Each scene shows the same named points in several views. A view is turned or mirrored, shifted and resized as a whole, has a little noise and may leave points out.

Scene 1
View 1
davut: [  5 -10  13  -6  14  -2   3   9   2   4   8  -4  -6   3 -14  -1  -4   2
   0  -3   2   7 -16   2   0  -4  -8   5   7  -8  10   4   2  -2  -9  -2
   0 -14   3  -8   4  -3  14   6]
zipas: [  2  -9   6 -11   9  -6   4   6   5   3  15   1  -7  -2  -7  -4   2  -2
  -1  -9  -1   9 -11   8  -6   5  -5   5  -1  -5  11  -2   0  -8  -7   0
   3  -6   0 -14   3  -3  15   8]
vik: [  9  -1   3  -2   2  -6   9   1  -2   2   6  -1   0  -3  -7  -2   5   3
  -3 -11  -4   2  -8   0  -5  -3  -6  -2   1  -4   4   4  -3   1  -8  -3
   2  -4   5  -9   1   6   8   2]
feda: [ 11 -10  10  -3   4   4   5   8  -5  11  -8  -3   9  -2  -5   3   1   6
  -8  -2   1  14  -9  -5   4  -8 -10   2  14   0   5  -3  -2   0  -5  -2
   5  -2   4  -3   5   1   1   7]
vuvub: [ 7 -4  0 -7  2 -3 13 -4 -8  5  2 -6  4  2  1  2  3  0 -5 -7 -2 -3 -6  2
 -7 -8 -5  1 -7 -9  1 -5  2  1  2  1  1 -2  2 -3  6  4  3  3]
nobam: [  6  -4   1  -6   3  -2   8   0  -1   4   5  -3   2  -2  -4  -3   4   0
  -4 -10  -3   6  -6   0  -6  -1  -6   1   0  -4   5  -4   1  -1  -3   1
   3   0   2  -6   4   4   8   5]
suvug: [ 10   2   3   1   3   1   4   1   1   0   1  -6   2   0 -15  -3   2   5
  -1 -10  -1   6 -11 -10  -2  -7  -7  -3  11  -4   3   5   3   6 -10  -2
   1  -3   7  -3   4   9   9   0]
goru: [12 -3  4 -1 -1 -2  7  3 -4  6 -2 -1  6 -4 -4  0  6  5 -6 -8 -3  9 -6 -5
 -1 -5 -8 -1  8  0  4  1 -3  2 -6 -3  5  1  4 -5  3  6  3  3]
kiga: [  8  -8   1  -8  -5 -13  16   0  -9   8   9   5   1  -7  10   2  11  -2
  -8 -10  -7  -3  -3  14  -8   2  -4   4 -14  -4   4  -4  -8  -4  -1  -1
   4  -3   0 -13   1   1   1   4]
zis: [  8  -3  -2  -7   0  -2   9  -3  -3   5   2  -5   4  -2   0   0   5   1
  -6 -10  -4   5  -4  -1  -7  -2  -6   0  -2  -4   3  -6   2   0   0   2
   5   4   2  -4   5   6   4   4]
mugo: [  9 -10   5  -7  -4  -8  14   3  -9  11   3   5   5  -8   9   3  10   0
  -9  -6  -5   4  -2  11  -4   0  -6   3  -6  -1   4  -5  -9  -4  -1  -2
   6   0   0 -11   1   0  -1   5]
Pagak: [ 11   4  -3   1   1   3   7  -5  -3   1  -4 -10   7   1  -9  -2   3   4
  -3 -11  -2   3  -6 -13  -4 -11  -6  -5   5  -4  -1   0   5   7  -4   1
   2   3   6   2   5  12   5   0]
tez: [  5   4  -2  -5   6  -1   4  -3   5  -2   8  -8  -3   3 -14  -7   0   1
   1 -13  -2   3 -10  -8  -7  -4  -5  -2   2  -7   3   1   7   3  -6   1
   1  -1   5  -3   4   8  14   2]
samik: [ 10   6  -6  -2  -4  -3  10  -8  -2   0   2  -5   6  -2  -4  -4   7   3
  -3 -15  -6  -1  -3  -8  -9  -5  -3  -4  -1  -3  -2  -1   2   5  -4   0
   3   5   4  -2   4  13   5   0]
vidit: [  3  -3   0  -9   6  -6   7  -2   3  -1  14  -4  -5   0  -7  -6   3  -2
   0 -12  -4   1  -9   3 -10   1  -3   1  -7  -8   5  -2   4  -2  -4   2
   1  -3   2  -9   3   3  14   4]
rimu: [ 10  -5  -1  -6  -5  -2  14  -3 -11  10  -5  -3  11  -4   8   4   7   1
 -10  -7  -4   4   0   1  -5  -6  -6   1  -5  -2   0 -11  -2   0   4   1
   5   5   1  -3   6   5  -5   5]
Bodop: [  7  -2   1  -5   2  -1   2   3   4   4   5  -1   1  -4  -9  -6   5   2
  -4 -11  -3  13  -7  -5  -4   2  -7   0   7   0   7  -2   0  -2  -8  -1
   6   3   2  -7   3   5   9   5]
zado: [  7  -7   8  -4  11   3   3   5   0   4   1  -7  -1   2 -13  -1  -2   3
  -2  -5   2   9 -13  -4   0  -7  -9   2   9  -6   7   0   5   1  -6   0
   1  -6   3  -4   6   1  11   6]
vonev: [  9  -4   0  -6  -2  -5  12  -1  -5   6   3  -1   4  -3   2   1   7   0
  -5 -10  -4   2  -3   2  -7  -2  -5   1  -5  -4   3  -4  -2  -1  -1   0
   3   1   3  -7   3   5   4   3]
Talat: [  9   4  -6  -3  -1   5   5  -5  -1   3  -3  -7   9  -2  -6  -4   4   4
  -5 -12  -3   9  -3 -13  -5  -4  -7  -4   6  -1   0  -6   6   3  -2   2
   6  10   3   2   6  11   4   3]
fifuz: [  8  -8   5  -6   0  -9  13   2  -7   6   7   2   1  -5   2   2   6   0
  -6  -8  -5  -1  -6   9  -6  -1  -5   3  -7  -5   5  -1  -6  -3  -3  -1
   3  -5   1 -10   1   1   4   3]
dofam: [  6   5  -3  -3   6  -1   5  -6   4  -5   9 -10  -3   3 -15  -8   1   1
   2 -15  -2  -1 -11  -9  -9  -6  -4  -4  -1  -8   2   3   8   4  -6   2
  -1  -2   6  -3   4  10  15  -1]
vonul: [ 10  -1   0  -3  -5 -10  12  -1  -3   2   8   4   2  -7   0  -2  10   2
  -5 -14  -7  -1  -4   3  -8   1  -4  -2  -5  -1   3   2  -6   0  -7  -3
   4   0   4 -10   0   7   4   0]
View 2
tez: [ 10  -7 -16   5   6   0   2   9  -6 -12   6  -4 -10   6   5  15  -1   7
   9   7  15  -7   6   6   7 -17   2   1  -2  -9   6  -2   7  -9 -11  -2
  -5   7  -9   3   0  -6  -8   6]
suvug: [  8  -2  -5   3   2   1   6   9  -6  -6  -5 -11  -7   3   3   8  -4  14
   1   0  13  -6   3  12   7 -12   2   0   1  -6  10   5   6 -13 -12   3
  -6   3  -3   1  -1   4   7   5]
dofam: [ 11  -6 -19   7   6   0   3  13  -8 -10   6  -4 -14   3   6  19  -4   6
   8   9  18  -6   9   4   5 -17   2  -1  -4  -8   6  -1   8 -10 -10  -4
  -3  10 -12   0  -1  -8 -11   4]
mugo: [  1 -18   4 -27  -4   5  21 -13  19 -17  -4   8   3   2   4 -12  17   9
  13 -16 -10 -18   6   5   2 -21  -9 -17   4  -4   6   4   6  14 -16  23
  -7  19   6   7  15  -9  -6   2]
zado: [ 16  -3   6  -1  10   5   1   7   3 -16   9 -13  12   6   1   4   1  13
   7  -1  14  -4   0   3  12 -11  -6  -2   0 -10  14   0   9 -13  -5   2
 -11   4  -5   4  -6   0  10   5]
vik: [  4  -9 -11  -9   2   2  13   4   8 -12  -5  -4  -6   1   5   7   1   9
   6  -6   4 -12   6   4   1 -18  -3  -6  -1  -5   9   1   6  -1 -13  13
  -7  12  -3   2   3  -3  -3   4]
vuvub: [ 16 -15   7 -11   6   5  15  -4   5 -13   8   7   2   1   6  -1  12   3
   7  -4   9  -5   7   1   5 -20  -4 -17   1   0   6   4   2   2  -9   6
  -4  22  -4   4   6 -16  -9  -1]
davut: [ 11  -4  -6 -12  10   8   1  11  17 -25  10 -21  19   3   1   8  -2  13
  14  -5   6  -9   0  -5  10 -13 -12   3  -6 -14  17  -7  16  -9  -4  12
 -16  -1  -6   5  -8   2   8  10]
rimu: [ 10 -19  19 -15   0   1  17 -17   1  -8   3  14   0   4   4 -16  22   7
   7  -8   0  -9   6  11   7 -20  -2 -20   9   1   1  11  -1   8 -15   8
  -3  23   6   6  16 -13  -4  -2]
vonul: [  0 -14 -15 -15  -4   3  19  -3   9 -11  -9   5 -14  -2   5   2   5   8
   7 -10  -1 -17   9   6  -5 -20  -2 -11   1  -3   5   4   5   8 -18  18
  -4  18   0   3  11  -8 -11   2]
goru: [  2  -8   3  -8  -3   2  11  -2   0  -7  -9  -2  -5   5   3  -7   6  15
   3  -7   3 -12   2  16   4 -13  -2  -6   6  -5   8   7   5  -4 -16  11
  -7   7   4   2   7   3   8   2]
kiga: [  3 -22  -6 -28  -1   7  26 -11  22 -18   1  12  -2  -3   6  -5  15   3
  14 -15  -8 -19  11  -2  -3 -26  -8 -19   0  -2   3   1   4  18 -15  24
  -4  26   2   5  15 -17 -17   1]
Bodop: [ -1  -8 -11  -5  -4  -1   2  -2   1 -14  -2  -4  -3   8   4   0   5  14
  12  -2  -1 -15   1  13  10 -14   0   4   3 -13   5   0   9  -3 -17   7
  -9   2   1   7   9   0   0  10]
fifuz: [  6 -17  -4 -22   1   7  18  -5  19 -18   1   2   3  -1   4  -1  10   8
  11 -13  -3 -14   7  -1   0 -22  -8 -14   0  -3   8   1   7  10 -13  20
  -7  19  -1   5   8 -10 -10   3]
zipas: [  1 -12 -21 -17   3   5   2   2  21 -31  11  -8  11   5   3   7   6  10
  22  -6  -5 -18   3  -5  10 -20  -9   4  -5 -19   9 -10  16   4 -10  16
 -14   4  -4  10   3  -6  -8  14]
feda: [  7  -4  18 -10   0   3   4  -5   4 -11  -3  -9  13   8  -1 -14  10  20
   4 -10   3  -6  -3  15  13  -9  -5  -5   8  -6  12   7   7  -7 -11  10
 -12   2   8   7   4   7  19   4]
vonev: [  9 -17   5 -14   1   4  17  -7   6 -12   3   7  -1   2   4  -4  13   6
   7  -8   3  -9   8   5   4 -21  -4 -17   3   0   4   6   2   6 -11  10
  -4  22  -1   4  11 -12  -8  -1]
vidit: [  7 -14 -21  -8   5   5   7   4   7 -20  10   0  -3   4   6  13   3   3
  17   1   5 -13   8  -4   6 -23  -2  -3  -5 -12   5  -5  10   2  -9   6
  -7  13  -9   6   4 -13 -16   8]
Talat: [  7  -9   4   6  -2  -5   4  -6 -18  -3   1   6 -12  11   5  -4  11  11
   6   6  10  -8   3  22  12 -14   7  -4   8  -7  -1   7   0  -7 -16  -6
  -3   8   2   5  13  -5  -1   1]
Pagak: [ 13  -4   7  10   1  -1   5   4 -18   0  -1  -1 -12   8   4   2   2  11
  -2   6  18  -1   4  17   8 -12   5  -6   6  -2   4   9  -1 -14 -12  -7
  -2   9  -3   0   3  -3   4  -1]
View 3
vuvub: [ -9 -13  -5 -16   4   3   2  -7   8  -6  -2   0  -1  -4   3  -4 -12   1
   3  10  -9   3   3   8   9  -7  13  -1  -8  -1   1   9   2   0  -4  -2
  -5   5  -5   3   3   0   7  -1]
nobam: [ -1  -3   3  -8   7   2  -6  -5   7   1   2   2 -12 -10  -2  -6  -6  -1
   6  10  -6  -2   1   2   1  -4   6   0  -4   0  -5   8   2   1  -3  -7
  -6   0  -9   6   3  -2   4  -1]
mugo: [  0  -5  -5 -14  -5  -3  -8   8  22   6   6  -5  -3  -5   9 -11 -11  12
   7   8 -12   5   1  14  10 -11  -2  -6   4  -3  -5   0  -2   3 -16   2
 -14   5 -10  13   2  -7   1  -3]
vonev: [ -6  -8  -3 -14   3  -1  -3  -2  11  -2  -1  -1  -1  -4   3  -6  -9   4
   4  10  -9   3   3  10   8 -10   8  -1  -6  -3  -2   7   1   0  -7  -1
  -6   5  -6   8   2  -3   3  -1]
Pagak: [ -6  -1  10  -8   8  -1   0  -9  -1  -5 -10   7  -2   3 -13   5  -3  -4
   4   9   2  -3   8   0   4   3  11   8 -15  -2  -6  22   6  -8   2   1
   7   3   0   2  -4   1   5  -2]
samik: [ -8   2   8  -9   9  -9  -9  -5  -1  -5  -6   5  -3   0  -8  -1  -3  -4
   5  11  -3  -4   9   6   4 -13   9   9 -17  -8  -9  17   4  -6  -1   3
   2   4  -7  11  -1   1   1  -2]
davut: [  3 -13   6   1   9  14   1 -11  13   1   6   5 -16 -21  -2  -6 -12   4
   2   9  -5  -1 -10 -14   1  16   2   0   7  18 -11   0   3  -4   2 -16
  -8 -10 -15 -13   3  -9   8   5]
feda: [  9  -2   8  -6  -4   9   6   2  17   8   0   1  -7  -1  -9   3  -7   6
   7   3   1   1   0  -1   7  20  -3  -3   8   7  -4  14   3  -2 -10  -5
   1   3   3  -1  -8  -8   8  -3]
vonul: [ -7  -1   4  -9   5  -9 -14   2  12  -2   3   3  -3  -6   2 -10  -8   8
   4  12  -9   1   2   6   3 -17   0   5  -9  -3 -14   5   0  -4  -6   3
  -8  -1 -16  12   2  -7  -2  -1]
suvug: [ -1  -2  16   0   9   1  -3  -8   4  -3  -5  11  -7  -7 -14   1  -4  -1
   2   9   3  -5   1  -8   1   8   3  10  -9   6 -14  18   5 -12   4  -3
   4  -4  -8  -3  -5  -4   3  -1]
zipas: [  4  -7   0  -3  10   8 -11  -7  11   3  13   2 -22 -27   4 -14  -7   0
   6  11 -12  -4  -8  -6  -3  -2   2  -2   5   9 -10  -7   2   4  -2 -16
 -16  -9 -19   2   9  -6   4   2]
rimu: [ -4  -4  -5 -20  -3  -2   1   3  13   3  -2  -5   0   4   2  -3  -8   4
   7   6  -9   4   8  18  11  -8   7  -6  -3 -10   5  12   2   4 -14   2
  -3  12   3  14  -1   0   5  -4]
zis: [ -2  -3   0 -12   4   0  -5  -5   6   1   0   0  -9  -5  -2  -5  -5  -3
   7   9  -7  -1   4   6   3  -7   8   0  -6  -4  -2  10   4   3  -5  -5
  -4   4  -5  10   2   1   4  -2]
vik: [ -3  -4   8  -4   8  -2  -9  -4  11  -2   1   5  -6  -9  -2  -6  -8   4
   4  12  -6   0   0  -2   4  -3   1   6  -5   3 -14   7   1  -7  -2  -2
  -5  -4 -15   2   2  -7   1   0]
Bodop: [  6   4  10  -1   7   1 -10  -2   7   6   4   4 -18 -11  -8  -4  -2  -3
   7   8  -2  -6   1  -3  -3   2  -3   3  -2   2 -12  10   5  -1  -4  -8
  -3  -3  -8   8  -1  -4   4  -2]
kiga: [ -7  -9  -9 -16  -1  -6 -12   3  19   1   7  -4  -1  -9  14 -14 -13  11
   4  11 -17   7  -1  14   9 -22   4  -4  -1  -5  -5  -4  -4   3 -12   2
 -17   1 -16  13   6  -6  -1   0]
zado: [  3  -9   9  -2   8  12   4  -9   9   1   1   5 -14 -13  -8  -2  -8  -2
   4   8  -1  -3  -2 -10   2  16   5   1   1  12  -6  11   4  -3   1 -11
  -1  -3  -6  -8  -2  -5  10   1]
dofam: [ -9  -6  11  -4  19   0  -8 -17  -6 -11  -3  10 -11 -11 -11  -3  -3 -10
   3  14  -1  -7   2  -8  -4  -4  13  11 -18   2 -11  13   6  -8  11  -9
   1  -7 -14  -1   4   1   4   1]
vidit: [ -6  -9   2  -7  14   1 -10 -13   2  -5   6   4 -14 -20   1 -11  -6  -5
   4  14 -11  -3  -2  -2  -3 -10  10   3  -9   2  -8   1   3   0   3 -10
 -10  -7 -17   5   9  -1   5   2]
tez: [ -5  -4  10  -2  16   1  -7 -16  -4  -6  -2   8 -13 -13 -11  -4  -3  -9
   4  13  -2  -8   3  -8  -4  -1  10   8 -13   3 -11  13   6  -6   7  -8
   1  -6 -12   0   2   1   5   1]
fifuz: [ -5 -10  -3 -11   1  -1  -9   0  17   0   5  -1  -4 -11   8 -11 -12   9
   3  10 -14   4  -1   6   7 -12   4  -2  -1   1  -6  -1  -2   1  -8  -1
 -13  -1 -16   6   4  -7   2   0]
View 4
tez: [  9  -2   3  -4  -6   5   1   3  -1  -8  -5   4  -4   6   3   8  -5   4
  14  -3   5  -4   9  -9   4   1   8   7   6  -3  -2  -1  -9   4  -5   4
  -2   0  -5   2   3  -3   1 -14]
vuvub: [  2  -2  10  -2   5  -9   1  13  -1   0   4   6   3  -4   4   8  -4   2
  11  -1   7   0  -2  -5   3   6  -2  -7   8   4  -2   4  -4  -1 -17  -1
  -7   5  -7   0  -2  -8   1  -6]
Talat: [  0   1   1  -5   5   4  -8  11  -2  -2   0  10  -9   0  -1   6  -4   4
   2   3  -1   7   4  -6  11  -4   3   6  15  -2 -11  -1  -5   4  -9  -2
   4   1  -1   1   3  -4   0 -11]
zis: [  1  -2   6  -3   6  -5  -2   9   2  -2   4   5  -3  -2  -1   5  -5   4
   8  -1   3   4   1  -8   2   1  -1  -2   9  -2  -3   1  -1  -1 -16  -2
   0   1  -2  -1  -2  -9   3  -7]
vidit: [  7  -4   7  -1  -3  -2   8  -1   5  -7  -2   3   1   3   4   6  -8   5
  21  -7   7  -5   8 -13  -5   3   3   0   2  -5   4   1  -4   0 -11   3
  -2   0  -4  -1  -3  -7   5  -7]
kiga: [  2 -10  10   3   3 -20   5   9   9  -4   8   0   0 -12   1   4 -12   6
  16  -3   6   4  -4  -5  -2   6  -8 -15   5   1   8   6   2  -8 -25   1
  -2  -4   1  -7  -7 -15   7   6]
zipas: [ 10  -4   5  -1   0  -2   7 -10  10 -10   1  -6   1   5  -6   2  -4   3
  18 -11   6  -3   5 -14 -15   2   0  -3  -6  -6  13  -4   2   0 -14  -2
  -1  -2  -3   2  -5 -13   7  -8]
vonev: [  1  -5   8  -1   4 -10  -1  12   1  -1   5   4   0  -7   1   7  -5   4
  10  -1   5   3  -2  -4   3   4  -3  -8   8   3  -1   4  -2  -2 -19  -1
  -3   2  -3  -1  -2 -10   2  -3]
Bodop: [  7  -4  -1  -3   1   3  -4  -1   4  -9   1  -1  -8   1  -8   3  -3   5
   6  -3   0   4   5  -7  -1  -4   2   4   4  -4   3  -4   0   2  -9  -2
   5  -5   1   1   1  -9   3 -10]
vonul: [  5 -11   3   1  -4 -12   1   6   4  -9   2   0  -6 -10   1   7 -11   7
  13  -2   4   2   2  -1   4   1  -2  -7   9  -1   5   3  -3  -3 -17   4
   2  -8   2  -3   1 -10   6   0]
vik: [ 10  -7   3  -1  -5  -4  -1   3   2  -9   1  -3  -4  -3  -2   8  -5   4
  11  -3   5  -1   3  -1   1   0   1  -4   4   1   6   0  -4   1 -11   2
  -2  -6  -3   1   3  -8   2  -6]
dofam: [ 10  -2   4  -4  -9   5   2   4  -3  -8  -7   5  -4   5   7  11  -8   6
  16  -3   8  -6  11  -8   6   1   9   7   8  -3  -3   1 -11   6  -4   6
  -3   0  -6   2   5  -1   1 -14]
rimu: [ -5  -2   9  -2  14 -11  -5  16   2   2   9   9  -2 -10  -1   4  -4   2
   3   3   1  10  -5  -4   6   2  -6  -9  13   4  -5   3   1  -4 -21  -5
  -1   5  -1  -2  -4 -12   1  -2]
suvug: [ 11  -5   0  -5  -6   5  -8   4  -5  -9  -3  -1  -7   1  -4  10   0   3
   5  -2   5  -1   5   0   5  -3   7   4   6   2   2  -1  -8   6  -3   1
  -2  -3  -6   5   8  -3  -1 -15]
goru: [  6  -6   1  -3   1  -2  -9   7  -1  -6   3  -1  -8  -6  -8   7  -2   3
   0   0   1   5   0   1   3  -3  -1  -2   7   3   3  -1  -1   1 -12  -2
   1  -4  -1   2   4  -9   2  -9]
fifuz: [  6  -8   8   0   1 -14   2   5   6  -5   6  -3   1  -8  -1   6  -6   5
  13  -4   6   1  -2  -5  -4   4  -5 -11   3   2   9   3   0  -4 -21   0
  -4  -2  -2  -2  -4 -13   5  -1]
feda: [  6  -1   2  -4   9   2 -13   6  -3  -3   6  -4  -5  -2 -15   4   8  -2
  -7  -2   0   6  -4   2  -2  -3  -2  -4   2   6   5  -4   1   3 -11  -9
  -3   2  -5   6   3 -10  -2 -14]
nobam: [  5  -3   4  -2   2  -3   0   3   3  -5   2   3  -4   0  -2   5  -5   4
  11  -3   3   2   3  -8  -1   0   0  -1   5  -2   2   0  -2   0 -13  -1
   0   0  -2   0  -1  -8   3  -8]
samik: [  2  -5   3  -3  -2  -3  -4  13  -2  -4  -1   9  -7  -5   5   9 -10   7
  10   3   3   4   5  -2  14  -1   3   1  16   0  -8   3  -8   1 -11   5
   2  -2   0  -2   4  -4   2  -6]

Which points are out of place in each view (at most two, in the order of its rows)? Write none if all are in place.
view 1: vonev
view 2: zado, Pagak
view 3: none
view 4: none
